Each row is a point on a landscape with many valleys, with its height.
A ball rolls from a point to whichever of its 2 nearest points has the largest drop for the distance, and stops where none of them is lower. Distance is the straight distance between rows; heights are no part of it.
fisi: [117 142 172 123 132 162 115 115 136 145  80 149 147 134 145 123 100 108
 122 159 159 146 181]  (h 67.2)
taved: [116 173 203 147 144 170 157 104 161 162  95  94 167 115 133 132 112 107
 111 117 182 155 133]  (h 64.1)
dul: [130 119 101 141 129 133 125 139 142 146 122 148 154  85 106 126 171 153
 120 111 119 107  86]  (h 46.3)
mirat: [137  99 149 161 142 129 143  74 127 128 127 115 200  80 144 145 133 125
 133  93 129 109 118]  (h 72.5)
ruluf: [157 158 136 136 122 137 131  76 154 151  97 185 146  92  84 168 122 206
 136 108  74 158  94]  (h 38.2)
ridit: [112 111 125 161 122 162 119 150 123 157 103 105 164 122 109 104 140 134
  85 175 162 144  99]  (h 37.9)
lamu: [126 169 120 129 149 180 142 135 118 128 111 171 118 113 167 112 150 179
 155 117  85 163 117]  (h 61.9)
mede: [ 99 110 170 128 129 158 105 170  91 107 142 112 169 104 137 128  99 136
  96 153 140 159 150]  (h 37.3)
zazap: [176  87 106 142 108 105 124 101 169 105 142 140 118 132 137 131 127 123
 161 121 100 147 143]  (h 42.3)
kuda: [109 107 125 117 141 141 116 122 103 131 136 104 134 169 178 106 149 116
  90 162 123 167 147]  (h 41.6)
rinof: [128 202 131 108 141 188 156 141 136 135  73 153 120  96 122 124 132 141
 133 103 139  92 132]  (h 66.8)
kufov: [ 99 153 139  82 188  57 110  71 134 135  98 112 139 158 110 143 130  87
  96  94 172 131 145]  (h 76.3)
dorif: [ 99 119 180 122 177 101  97 177 109 114  99  87 179 121 156 117 132  87
  82 164 190 148 143]  (h 78.1)
dos: [149 120 129 161  65 197 134 159 157 109 125 132  93 165 136 107 113 165
 117 153  80 153 125]  (h 53.8)
pel: [149 126 107 123 139 121 141 135 116 107 165 168  99 117 129 142 117 133
 179 100  81 119 147]  (h 39.4)
Temik: [132 107 131 116  97 125 116 157  98 100 141  97 122  94 144 117 142  94
 112 138 122  91 162]  (h 47.3)
Tonat: [139 130 132 143 130 140 138  51 120 176 115 155 148  95 124 183 159 135
 104 119  77  82 122]  (h 59.6)
fite: [116 160 156 123 143 110 106 101 106  95 123 155 154  88 110 170 165 181
 122  57  72 140 122]  (h 53.4)
Suzos: [155 133 164 111 120 148 112  92 125 150 106 170 124 120  94 188  54 158
 126 155  98 172 163]  (h 22.2)
niki: [166 119 120 152  90 179 134 175 169 144 105 142 105 151 103 141  99 162
 102 170 109 145 126]  (h 52.2)
tum: [136  88 129 119  87 134 111 203 129  91 127  74 111 125 180 102 120 103
 117 149 144  86 172]  (h 52.1)
denut: [ 54 150 102 135 183  92 146 101  76 135 142 133 161 105 112 110 175 125
 133  96 164 112  62]  (h 61.4)
dizab: [167 133 141 126  90 150 116  91 145 121  76 180 133  98  86 134 138 134
 123 126  91 127 143]  (h 31.3)
mor: [122 157 152  99 141 146 127  84 132 207 100 128 130 119  63 191  73 139
 101 159 154 105 121]  (h 31.2)
Sinat: [109 184 212 104 137 146 105 122 148 147  64 119 133 162 132 145  80 111
 115 151 188 161 181]  (h 65.6)
pev: [153  82 129 163 127 126 140  94 131 123 151 102 192  51 166 126 163 129
 137  98  98  95  94]  (h 69.8)
noduk: [126 160 167 142 132 126 121  37 134 186  74 153 184  89  90 165 124 158
 143 119 146 144  95]  (h 31.1)
Losed: [146 175 165  91 141 122 100  84 178 156  59 135 128 156 113 147 112 150
 120 122 157 172 164]  (h 64.0)
rav: [ 84 200 125  77 167 152 141 142 125 126 104 134  74 176  92 145  95 145
 118 100 157 126 127]  (h 71.5)
dusod: [141 191 187  91 129 150 117 109 168 164  63 116 119 167 125 163  58 145
 121 144 172 174 174]  (h 64.8)
pafi: [160 144 136 108 100 165 133 112 194 129  90  90 104 155 124 142 130 125
  90  94 137 117 146]  (h 60.2)
guzip: [127 116 125 110 120  96 114  98  84 107 137 155 131 101  84 141 135  99
 120 113  97 105 149]  (h 37.2)
loz: [123 142 109 152 142 119 144 102 160 122 102 104 184 118 136  87 170 126
 142 100 183 143  98]  (h 85.7)
fupiv: [ 64 171 146 126 170 126 148 100  71 107 150 118 157 100 127 123 169 147
 131  61 131 130  83]  (h 55.8)
zup: [134 150 158  97 169 107 128  88 158 118 117 130 144  90 133 209 117 161
 122  57  99  91 158]  (h 54.8)
dovi: [102 169 195 135 125 191 148  93 109 131 132  92 152 120 151 127 148 115
  93  97 129 165 146]  (h 58.7)
Rire: [ 94 121 102 141 100 125 139 206  53 113 166 139 100 183 124  72 120 137
 157 178 145 130 108]  (h 50.3)
dabu: [176 104 125 153  80 163 107 108 154 143  81 181 125  93 114 109 133 118
 137 167 101 128 149]  (h 27.8)
Radus: [119 172 116 122 136 143 130 116 130 121 107 157 137 115 153 109 180 155
 147  80 114 134 121]  (h 58.2)
boreg: [132  75 108 129 127  84 139 152  95  91 184 113 129 110  89 147  77 105
 147 124 142 124 138]  (h 60.1)
Taf: [129  96 104 128 118 103  97 208 130  98 160 104 106 182 195  89 150 151
 144 156 120 156 129]  (h 56.8)
Veri: [128 177 170 103 154 128 141  84 151 114 103 121 142  96 151 169 142 141
 129  41 125 109 159]  (h 52.4)
Sodem: [174  85 105 143 136  99 143 153 189 157 127 157  97 171 119 152  71 113
 164 180 136 135 152]  (h 87.7)
bena: [154 103 144 136 111 183 137 115 163 123 105 147 115 126 200 120  88 133
 157 142  96 133 168]  (h 53.6)
Leg: [122 112  87 126 165  90 138 123 142 153 122 128 139 173 103 122 119 114
 136 152 165 148 117]  (h 88.0)
varip: [ 79 168 176 126 193 148 153 102 125 149 149  68 156 136 150 148 148 131
  75  78 157 149  98]  (h 52.0)
pipa: [148 112 116 153 127 144 113 167 172 106 123 194 117 129 165 102 124 175
 173 148  92 197 127]  (h 67.7)
lub: [152  52  99 157  86 109 121 164 122 106 183  93 129 103 204  61 156 109
 137 181  99 129 103]  (h 62.6)
luf: [127 136  95 119  62 104 109 140  80  92 145 125 101 108  86  82 174 101
 145 109 140 110 118]  (h 43.4)
lal: [116 121 127 147 143 193 155 156 105 158 145 163 125 116 151 134  95 178
 130 173  92 156 117]  (h 46.9)
duta: [103 151  77 121 113  99 147 139 100  92 163 153  87 104  67 114 128 136
 187  81 137  94  79]  (h 65.8)
Det: [128 179 115 121  80 179 159 166  86  88 138 145  87 149 149  68 134 138
 189 119 133 123 127]  (h 25.9)
Zisu: [112 138 165 145 171 155 124  85 153 178 114 113 188 110 154 164 129 174
  93 131 127 181 112]  (h 43.7)
bezup: [142  77 165 133 107 124  86 104 163 120  77 103 175 135 148 122 106  99
  95 169 146 169 178]  (h 59.2)
fene: [ 83 197 160 117 145 188 139 156 106 155 104 115 109 157 119 138 112 159
  74 136 135 152 120]  (h 39.6)
Nuko: [111 160 139 117 173 151 139  96 111 160 115 167 135 131 126 155  87 166
 129 141 122 157 145]  (h 40.7)
Gek: [165 103 108 152  87 136 117 159 150 114 140 144 132  69 131 107 167 140
 142 113 100  98 110]  (h 40.6)
tovo: [114 178 181 134 139 197 156  95 136 156 110  98 168  93 137 150 122 137
  97  93 131 133 119]  (h 61.7)
Viz: [145 137 117  96 104 106 115 145 132 114 115 140  87 173 102 117 107 103
 128 132 146 132 176]  (h 55.7)
buv: [ 83 198 145 121 130 197 143 142  79 140  92 157 111 171 120  90 125 148
 120 155 137 152 129]  (h 38.0)
midub: [137  83 118 129 134 139 133 167 162 158 156 110  92 211 165 157  90 145
  79 193 103 140 139]  (h 63.9)
suda: [ 94 125 123 127 179  87 112 101 116 128 145 136 162  97  90 165 149 166
 111  89 123 130  80]  (h 46.4)
rul: [131 112 107 132  97 103 109 133 115  94 113  76 154 122 165  51 198  85
 140 134 162 122 104]  (h 80.9)
bipe: [148  54 121 168 126 111 115 146 140 117 172 147 126 150 174 104 117 126
 159 179  93 192 138]  (h 71.4)
memod: [110 142 119 123 154 122  97 148 107 132 126 191 138  88  69 160 131 191
 119 118  85 158 103]  (h 45.8)
Kuri: [111  92 105 135 117  78 142 215  67 106 171  92 117 181 161  81 118 102
 150 201 165  88  97]  (h 55.0)
sezod: [113 110  88 100 159  53 112 139 106  86 159 134 106 140  81 126 118 102
 155  98 151 134 112]  (h 62.4)
Pom: [ 63 160 179 111 166 119 122  99  90 153 115 101 141 160  87 145  93 105
  73 145 172 174 139]  (h 36.0)
nuse: [138 151 125 110 154 142 151 114 121  99 145 168 127 101 133 159  94 157
 175  82  98 132 153]  (h 41.5)
nera: [127  88 163 144  70 134  85 188 137  95  89 121 137 144 181  70 120  89
 131 198 144 114 173]  (h 84.8)
Rara: [128  55 110 147 150  83 109 136 130 112 148 137 163 144 170  91 118 114
 150 170 134 176 145]  (h 73.0)
Totaf: [137  86 126 121 136 124 125 143 166 147 144 103 122 189 121 159  88 150
  85 159 141 152 144]  (h 62.8)
nuked: [ 99 126 148 149 132 131 122 131  99 141 117  78 192 102  94 118 158 105
  68 133 169 144  88]  (h 30.5)
sudu: [162 119 155 120 114 123  96  52 150 179 103 147 149 127  97 173  75 163
 122 164 123 174 143]  (h 24.5)
vido: [157  73  79 152 137  46 123 110 135 117 200 121 126 111 148 146 179 131
 157  98  81 104  87]  (h 62.7)
sinep: [125  73 134 139 142 129 110 198 173 151 137 113 119 199 188 139  99 141
  99 209 117 109 135]  (h 65.2)
lis: [151 164  89 125 141 128 151  92 156 118 142 157 100 151 106 160 150 176
 152  67  69 135  97]  (h 46.0)
tetu: [128 112  68 121 144  57 119 129 137  99 167 167  84 157  65 124 149 117
 161 103 126 143 100]  (h 63.6)
lada: [114 102 122 133 163  98 118 159 121 112 144 101 168  93 114 135 111 131
 117 120 168 139 120]  (h 55.5)
leso: [160  96 168 143  94 143 100  66 167 155  79 110 166 115 153 137  89 100
 104 160 135 147 171]  (h 57.7)
zufon: [105 176 130 109 128 146 155 160  97 109 119 112 126  94 113 105 136  88
 157  88 193  82 133]  (h 29.3)
pab: [135 106 132 142  83 116 119 142 112  92 112 103 150 124  91  99 103  81
 128 128 177 123 145]  (h 51.8)
tefod: [131 127 112 140 103 143 134 135 135 100 120 126 127 163 164  69 125 136
 170 131 147 169 138]  (h 40.8)
Rari: [103 108 128 125 153  92 125 145  80 103 150 115 160  87  68 139  81 104
 136 112 162 114 125]  (h 58.5)
Kazam: [192 101 112 160  84 135 132  89 167 110 154 145 103 154 115 136 129 143
 163 105  56 160 131]  (h 43.8)
peki: [109 151 168 144 164  95 132  42 134 180  88 129 198  94  95 153 128 122
 121 119 182 133  93]  (h 27.9)
Vuni: [ 95 159 158 119 175 136 138  71 126 165 127 113 169 138 126 159 150 157
  90  86 125 160 110]  (h 48.0)
dizod: [149  78 127 167 124 143 130 115 156 143 125 172 132 149 176 119  88 141
 177 190 103 179 145]  (h 70.0)
valo: [152 145 110  85 112 119 112 134 145  89 130 143  79 167 134 122 128 123
 138  98 119 142 177]  (h 56.9)
tiza: [139 100 111 165  71 147 132 158 138 105 134 127 129 144 157  71 126 135
 161 156 137 154 105]  (h 38.1)
Sos: [ 76 199 163  77 161 141 135  87  91 131 117 130  86 126  70 146 120 103
  96  79 144 112 112]  (h 42.7)
rin: [145 115  85 144 115 147 152 195 139 154 158 149  78 131 169  91 142 108
 164 191 108  80 118]  (h 62.0)
Dapig: [169 112 100 154 114 146 137 148 175 154 139 134 105 133 102 144 126 143
 110 135 106 123 117]  (h 50.6)
kol: [178  85  86 161 114  84 139 120 167 129 178 137 116  86 144 137 178 113
 167 118  87  91  96]  (h 64.7)
kalaf: [133 149 107 119  79  97 113 108  84  83 142 156 110 104  59 111 157  97
 150  86 109  86 129]  (h 40.4)
fanu: [ 94 172 144 125 156 134 163  76 103 101 157 125 154 111 164 135 167 146
 166  36 124 124 103]  (h 51.6)
pelav: [157 121 130 137 128 201 163 111 158 147 124 134 105 161 181 144  80 159
 138 144  96 151 150]  (h 51.9)
Kopem: [103 103 135 120 128 123 110 147 104 111 140  93 139 142 211  79 164 113
 111 155 120 144 144]  (h 47.0)
foleb: [166  73 108 165 110 126 112 147 171 142 134 163 110 107 167 105 137  96
 147 197  78 124 138]  (h 35.4)
rugum: [127 160 129 131 136 184 123 178 136 112  89 172 124 126 172  98 118 182
 158 137 104 188 136]  (h 65.1)
livi: [127  82  90 133 120  76 141 168  85 118 160  94 131 152 164  74 135  66
 141 192 159  88 104]  (h 57.1)
Tizok: [131 129 154 129 151 117  99  63 165 181  98 124 195  87 134 176 147 180
  93 129 120 153 109]  (h 39.1)
mina: [149 152  96 127  94 129 144 103 119 114 147 147 101 112 110 144 175 155
 143  63  60  92  93]  (h 47.9)
zukad: [126 152 167 121 123 165 140 121 140 176 105 102 133 123  74 183  42 140
  93 152 178 121 134]  (h 32.9)
lapom: [122 158 114 122 137 150 188  70 123 125 166 128 111 130 143 178 122 158
 156  50  81  81 108]  (h 47.1)
kevek: [154 125 101 170  42 163 144 190 137  93 151 145  75 160 163  49 134 141
 190 159 125 134 106]  (h 34.8)
baro: [128 136 131  96 165  92 119 106 155 135  95 113 133 161 144 127 148  99
 125 114 164 120 168]  (h 75.1)
Tudu: [121 140 125 123  99 115 139  87 108  95 158  94 128 138  97 119 159 133
 121  53 131 137 100]  (h 53.7)
rir: [148  84  86 148 119 110 139 175 126 150 157 117 112 133 162  97 145  83
 145 178 143  93 119]  (h 59.7)
netuk: [152 125 130 129 146 122 134 126 148 116 137 153 135  84 104 190  85 173
 162  91 102 135 143]  (h 43.6)
lefi: [138 123 112 139 131 138 160 106 158 117 121 118 145 163 132 116 102 133
 175 102 163 166 123]  (h 43.0)
mav: [131  86  97 146  73 111 129 187  91 117 178  90  99 128 202  60 167 129
 143 181 124 125  94]  (h 59.0)
Gunu: [127 139 180 113 128 152 109 111  96 123 108 151 151  89 103 157  85 144
 114 129 103 153 174]  (h 26.4)
risar: [106 131 117 107 179  97 123 143 127 117 130 124 160 101 107 132 149 148
 145  91 170 122  96]  (h 51.5)
lik: [127  88 106 136 158  87 113 134 127  92 139 130 168 125 189  78 147 115
 171 144 149 165 126]  (h 75.0)
dupig: [106 101  98 138 123  86 132 223  61 113 195 126  91 167 138  85 123 125
 164 198 145 121  97]  (h 52.7)
dofeb: [ 71 187 165  79 153 109 106  46  96 141 101 145  82 127  37 180  85 103
 100  84 135  87 114]  (h 45.0)
Fam: [ 88 138 169 104 171  95 113 182  98 114 123  73 147 101 124 127 132  74
  75 135 180 106 143]  (h 74.7)
mori: [104 105 119 102 152  96 117 218 106 114 139 107 122 158 156 117 119 115
 116 175 164 108 143]  (h 69.4)
Fiter: [148 127 147 117 123 117 122 131 159 106 123 113 155  96  86 173 106 151
 113  76 132 134 145]  (h 45.7)
lafak: [145 123 103 126 120 120 115 135 157 151 125 136 112 141  62 151 114 146
  98 129 123 126 119]  (h 49.2)
nodet: [113 133 113 136 169 100 146 111 154 132 102  97 164 142 108 103 138 116
 130 122 204 151  90]  (h 87.0)
zipo: [162 103  95 153 105 115 127 193 144 112 155 143 104 101 108 112 111 109
 191 134 145 102 122]  (h 32.2)
zik: [ 87 182 108  96 126 155 135 157 121 122 116 119  61 188  67 130 112 140
 105 110 153 125  99]  (h 70.5)
bivi: [106 162  90 110 122 164 140 150 107 139 138 126  78 165  85 112 142 151
 110 115 128 114  96]  (h 69.3)
lofup: [159  89 114 136  83 119 112 137 144 115 108 131 135 123  92 106 127  81
 137 158 141 103 166]  (h 53.3)
kazi: [121 126  87 112  82  96 124 183  87 119 175  85 100 134 177  50 191 140
 136 146 147 129  85]  (h 54.0)
Buban: [181  61 102 168 119 115 131 108 157 128 171 129 148  64 170 138 145 105
 158 106  84  86 120]  (h 66.6)
suzo: [154 138 104 139  70 175 157 138 100  99 156 126  97 115 125  92 113 126
 195 109 124 113 124]  (h 29.4)
muzo: [115 191 163 124 154 197 161 119 143 162  93 129 134  80 122 151 121 137
 111  94 139  99 120]  (h 64.3)
baze: [134 145 129 129 152 172 151 135 129 166 114 184 101 128 117 160  75 187
 139 176  82 159 130]  (h 43.9)
tugi: [112 141 177 140 102 157 127 148 142 109 111  44 157 121 145  94 151  79
  75 117 171 122 135]  (h 45.5)
befu: [147 128 125 119 119  91 102  73 114 135 110 189 131 108  82 151 139 115
 127 115  91 112 158]  (h 34.6)
tafa: [105 112 188 142 140 129  99 158 136 121  72  94 187 107 165 100 115  84
  92 173 172 136 155]  (h 80.6)
Zad: [100 175 157  99 171  86 111  81 127 163  83 119 139 144  90 136 122  73
 102 123 198 127 137]  (h 77.2)
Kilap: [109 169 128 141 152 129 169  68 102 105 141 148 137 111 130 170 138 158
 178  41 101  96  97]  (h 48.8)
Bot: [133 124 124 109 158 101 117  80 153 221 110 115 138 128  79 188  97 142
  84 162 150 118 113]  (h 29.2)
bes: [162  62 101 171 122 100 115  98 180 136 119 143 155 109 159 115 133 104
 145 155 106 132 131]  (h 39.5)
tes: [ 98 122 141 103 158 110 112  84  96 169 133 102 130 149  81 167  92 129
  61 163 139 159 113]  (h 32.5)
dab: [111 107 108 109 157 134 147 155 120 150 146  95 119 178 192 121 140  95
  86 166 144  78 144]  (h 69.5)
puna: [138 138 117 133 153 164 177  78 157 147 132 120 140 148 146 141 101 141
 152  95 146 132 128]  (h 44.5)
Figu: [ 93 137 141 163 149 149 148  87 114 160 113 126 197  74  94 144 151 161
 121 112 139 135  70]  (h 78.0)
barad: [128 137  99 120 125 114 126 194 125  92 130 148 121  88  76 112  97 129
 179 110 165 120 122]  (h 28.9)
fod: [151  96  92 144 104  96 108 138 141  95 143 126 148 109 174  58 182 116
 171 136 131 140 105]  (h 77.8)
gune: [ 90 181 141 114 144 154 164 126 103 140 118  90 117 124 118 102 157  76
 109 101 185  81 118]  (h 34.7)
Fesif: [140 149 127 118 133 132 154  45 115 166 125 164 120 122 120 204 140 157
 121  98  59  75 121]  (h 58.0)
geg: [127 121 175 103 124 102 100  90 149 134  94 102 165 129 111 144 120 101
  84 136 158 165 176]  (h 61.2)
sede: [150 161 119 120 153 163 180  59 152 144 131 122 124 134 130 181 102 153
 150  66 123  97 129]  (h 45.9)
dis: [106 102 115 141 107 136 126 199  74 104 161 140 124 153 114 103  98 144
 135 176 127 158 121]  (h 47.8)
Furo: [127 114 125 144 149 194 167 133 106 147 155 136 122 130 163 153  82 151
 132 143 115 131 136]  (h 49.7)
bizu: [152  85 141 138  91 159 109  93 157 126 102 133 138 126 177 110 111 105
 131 138 102 134 170]  (h 55.6)
fale: [116 166 131 119 129 150 135 191 120  95 121 122 121 110 114 105 112 122
 163 114 174  99 135]  (h 24.4)
mosen: [155  92 109 138 146 118 133 167 129 119 170 175  99 126 140 133 102 121
 180 160 103 139 158]  (h 37.0)
Suv: [108 165 162 110 124 147 140 131 114 121 124  65 143 106 133 109 180  78
  89  91 153  95 125]  (h 40.1)
buzoz: [137 132 150 114 111 142 112 130 175 142  99  87 120 184 132 153 105 151
  76 130 144 150 157]  (h 61.6)
fimo: [124 130 133 107 105 162 106 136 103 103 151 105 117 122 143 140 145 144
  78 105  79 131 147]  (h 60.8)
div: [130 118 143 133 101 137 125 136 131  95 117  85 152 137 118 102 138 111
 105 104 161 144 140]  (h 49.3)
zegim: [104 150 109 134 105  79 131  77  91  87 154 109 126 130  90 130 176 127
 155  38 125  86  76]  (h 53.5)
pinef: [ 88 114 128 135 122 139 117 187  66 105 160 116 142 111 129 106 119 158
 129 146 125 146 123]  (h 44.0)
nesi: [133 146  67 119 135  72 127 124 134 114 156 172  68 136  51 139 142 132
 161  82 112  96  70]  (h 64.6)
ton: [143 126 128 113 118 125  96 111 120  99 135 136 129 114 125 144 173 166
 103  88  64 133 137]  (h 57.3)
vog: [189 109  93 146 128 104 157 121 187 170 141 177  69 152  95 152 104  98
 169 172 112 123 135]  (h 87.4)
vil: [126 143  87 113 117 135 124 186 114 125 147 141  71 190 145  99 161 158
 126 152 100 150 127]  (h 61.5)
mola: [108 139 118 120 172  96 143  67  97 162 110 108 153  95 102 142 152  70
 103 114 153  47  99]  (h 64.4)
Dufev: [146 145 165 144 134 128  96  70 166 160  83 157 181  78 113 178 131 197
 132 110 108 159 105]  (h 34.9)
zok: [ 90 165 195 147 157 156 137  91 109 149 139  65 168 121 142 138 165  99
  60  86 137 153 119]  (h 55.4)
Sonez: [118 164 132 133 169 116 147  96 129 116 116 170 153  80 144 180 155 176
 174  55  87  82 109]  (h 51.4)
bidi: [119 149  79 129 117 134 141 161  94 131 171 175  49 177 113 101 148 148
 139 158  80 143 112]  (h 63.1)
befup: [163 114 108 121  83 130 137 131 120 133 121 141  97 148  90 130 111  88
 129 147 122 102 154]  (h 54.6)
vot: [134 140  94 117 121 168 155 190 116 141 137 141  67 155 184  99 151 120
 154 164 110  84 145]  (h 64.2)
rukav: [139  87 103 117 126  92 105 162 112 105 168 117  99 148 203  95 152 111
 139 158 109 134 156]  (h 53.0)
zikuf: [161 116 112 139  61 161 117 181 160  86 147 116  79 149 162  96 131 146
 132 125  81 153 132]  (h 55.3)
per: [185  95 104 164  79 149 157 144 176 115 137 154  72 151 150  95 105  95
 178 161 104 121 154]  (h 86.7)
bag: [184 124  98 138  93 129 141  81 181 134 129 142 101 155 113 151 158 158
 129  90  65 136 105]  (h 44.7)
vez: [156 136 160  94 125 115  92  89 177 130  79 138 134 135 124 149 118 126
 108 101 129 159 184]  (h 62.9)
leki: [128  72 115 130 147 109 108 209 141 135 144 122 106 157 172 133 115 117
 112 201 124 109 157]  (h 67.0)
Gako: [143  87 100 128 150  74 121 153 143 138 135 156 108 184 117 128  94 106
 149 188 158 152 148]  (h 88.1)
mir: [143  67 103 128 123  72 121 139 114  91 168  90 132 132 177 111 151  98
 129 139 103 127 136]  (h 56.6)
beku: [104 150 156 124 144 181 137 150 126 159 116 103 121 145 102 152  86 150
  75 148 155 136 124]  (h 35.9)
nubot: [153  96 132 133 127 111 107  72 136 183 119 140 155 118  85 172  92 120
 114 171 129 130 135]  (h 26.7)
kapo: [168 105 114 157  96 144 119 140 157 151  96 204  96 124 133  98 135  96
 147 212  93 112 153]  (h 31.6)
Kago: [123 133 124 137 155 111 107  94 138 159 133 171 152 107  79 177 135 198
  99 120  94 147  84]  (h 41.7)
gid: [131  99 102 108 157  62 130 131 123 125 163 147 112 135  71 164  88 113
 141 109 144 115 127]  (h 61.3)
bati: [135 143 168 116 143 114 109 119 167 105 100 102 176  86 127 163 159 145
 111  61 142 128 132]  (h 48.7)
Bof: [101 176 178  86 151 105 118  42 115 156 105 151 112 121  68 197  90 135
 109  98 117 115 147]  (h 46.5)
sul: [108 107 172 142  92 135  95 175 118  78  94  87 164 119 188  69 133  88
 117 162 161 135 171]  (h 83.1)
malog: [134 115 129 115  92 171 124 173 150 103 134  79  99 140 200 121 126 122
 115 128 117  91 155]  (h 55.2)
Vuko: [126 146 141  80 156 116 127 140 152 146  84 117 119 162 166 118 126  76
 111 149 181 103 186]  (h 73.5)
diti: [129 113  89 116 132 151 141 158 118 153 167 101  80 170 197 118 150 121
 110 161 101  96 138]  (h 66.9)
Bino: [124 143  83 112  80  83 113 161  69 109 171 121  84 113 142  60 195 118
 153 127 147 113  98]  (h 48.4)
lele: [150 130 140 103 149 116 135  67 139 141 131 147 125 111 137 209 119 140
 127  71  80  79 155]  (h 56.5)
mul: [144 117 114 130 100 177 134 149 166 135 115  90 120 130 157 121 140 127
 101 121 132  96 141]  (h 58.1)
Lege: [126 125 131 148 123 133 121 117 144 107  90  95 171 112 181  63 187  99
 134 130 168 137 118]  (h 83.4)
Badi: [171  97 103 155  82 133 129 202 149 107 174 129  93  76 146 104 141 116
 169 145 107  88 105]  (h 35.5)
femog: [132 132 123 111 114 121 126  96 135 119 130 120 110 130  60 174 115 137
 107  71 120 113 121]  (h 47.5)
lol: [137 103  86 123 120 106 113 180 143 118 151 118  88 212 154 105 159 133
 106 169 118 150 130]  (h 59.3)
tus: [145  80  97 119 144  56 112 137 106 103 182  97 147 100 158 133 170 119
 124 115  92 126 118]  (h 59.5)
Kisu: [171 138 109 118  96 137 128 175 161  81 136 138  71 169 155 115 123 151
 150 116  82 154 162]  (h 56.7)
talag: [120 115 112 133 160  89 151 100 109 145 130 107 176  82 119 114 162  81
 135 128 163  67  91]  (h 66.7)
tuf: [ 93 131 114  97 174 104 109 113 106 160 139 137  90 160  60 173  80 144
  90 145 140 154 117]  (h 35.2)
zeroz: [139  81 152 120  77 139 101 203 122  95 133  79 115 173 162 127 109 102
  82 173 133  95 166]  (h 54.5)
fugat: [100 147 207 121 132 172 117 147 100 116 125 121 150 116 113 167  82 147
  88 134 130 174 165]  (h 31.5)
Sibo: [107 145 136 103 173 147 127 159 134 162 102 112 113 175 187 116 122  92
  96 167 156  83 166]  (h 71.8)
ser: [159 111 121 160 125 144 120 148 186 116 112 182 104 166 176 110  95 153
 179 177 104 190 147]  (h 69.0)
pimi: [ 62 173 179 119 150 122 131  94  77 134 121 110 126 125  62 129 123  83
  79 110 156 142 117]  (h 39.2)
zufoz: [124 124 118 137 114 118 130  91 140 114 124  85 156 138  88 118 150 113
 100  94 144 142 123]  (h 51.7)
lin: [126 137 131 130 140  97  96 123 105 100 129 208 140  81  93 163 142 187
 145  87  63 146 123]  (h 49.6)
Guf: [ 96 111 134 113 154 100 114 116  89 143 142 112 145 160 125 128 127 121
  82 155 131 163 138]  (h 36.8)
vef: [124 114 142 114  96 127 108 107  83 108 140 108 148  82 120 128 171  90
  94  99 101  89 160]  (h 42.0)
zifot: [181 110 100 158  98 142 165 121 167 147 157 175  54 165 119 135 120  98
 169 174  87 130 145]  (h 87.1)
vodi: [110 154  91 118 111 101 147 106  76 111 172 133  94 113 122 123 190 153
 153  56  86  74  83]  (h 50.7)
maki: [109 141 148 130 136 101 129  59 109 169  95 142 170  86 100 162 161 107
 104 102 119  54 110]  (h 62.1)
movel: [135 160 110 115 165 122 133 109 143 140 108 185 141  93 144 138 173 149
 164  87 103 100 117]  (h 54.9)
Lalim: [164  80 135 155  67 145 111 167 164  92 117 145  98 143 175  78 104  89
 156 182 117 117 162]  (h 86.0)
duzun: [ 87 185 149 130 104 195 145 156  68  98 117 144 116 139 140  61 129 126
 159 138 146 153 141]  (h 31.8)
kur: [120 153 172 136 134 144 149  90 125 150  99 118 154 123 110 139  94 110
 127 118 169 143 153]  (h 65.4)
vuma: [104 116 165 168 161 133 138  86 128 141 126  93 224  59 123 150 140 130
  98  98 142 128  94]  (h 75.2)
dad: [162 133  96 150  48 152 162 165 118 102 182 139  66 116 152  73 135 144
 206 117 113 120  99]  (h 31.9)
fip: [104 168  78 117 104 136 131 170  80 115 158 140  67 129  65 101 141 135
 140 113 131  98  74]  (h 67.5)
Vakad: [ 92 142 140  91 167  97 114 193 105 115 112 100 118 165 129 120 131  92
  87 158 179 104 149]  (h 71.7)
Pileg: [104 113  95 135 156  69 136 107  86 124 164 125 168  87 122 113 176 113
 151 112 131  87  77]  (h 65.7)
bokig: [ 91 127 157 154 145 173 134 123 126 188  77 110 177 136 143 108 130 126
  80 208 169 143 101]  (h 43.5)
memu: [ 99 166 139  89 167 130 117 106 116 148 127 160  95 167  96 173  75 175
 104 136 113 159 144]  (h 37.7)
zol: [171  88 112 171 119 106 124 218 176 107 158 170  97 117 127 119 106 113
 186 177 127 133 139]  (h 34.5)
fubi: [ 92 142 152 137 169  95 132  88 122 162 102  92 200  94  81 136 137  93
  97 128 193 136  88]  (h 23.5)

Where does a ball stop that starts at each point below?
Sinat | tes
zegim | dabu
Gako | tum
vuma | rukav
mori | tum
lapom | Det
Sibo | Suzos
mav | dabu

For each start below, name every point that the ball comes to, in order.
baro | Vuko, Sibo, dab, diti, vot, rin, rir, livi, Kuri, dupig, Rire, dis, pinef, mede, fugat, Gunu, Suzos
fisi | kur, taved, tovo, dovi, zok, varip, Vuni, Zisu, Tizok, Dufev
Fam | Vakad, mori, leki, sinep, midub, Totaf, buzoz, pafi, mul, malog, tum
muzo | tovo, dovi, zok, varip, Vuni, Zisu, Tizok, Dufev
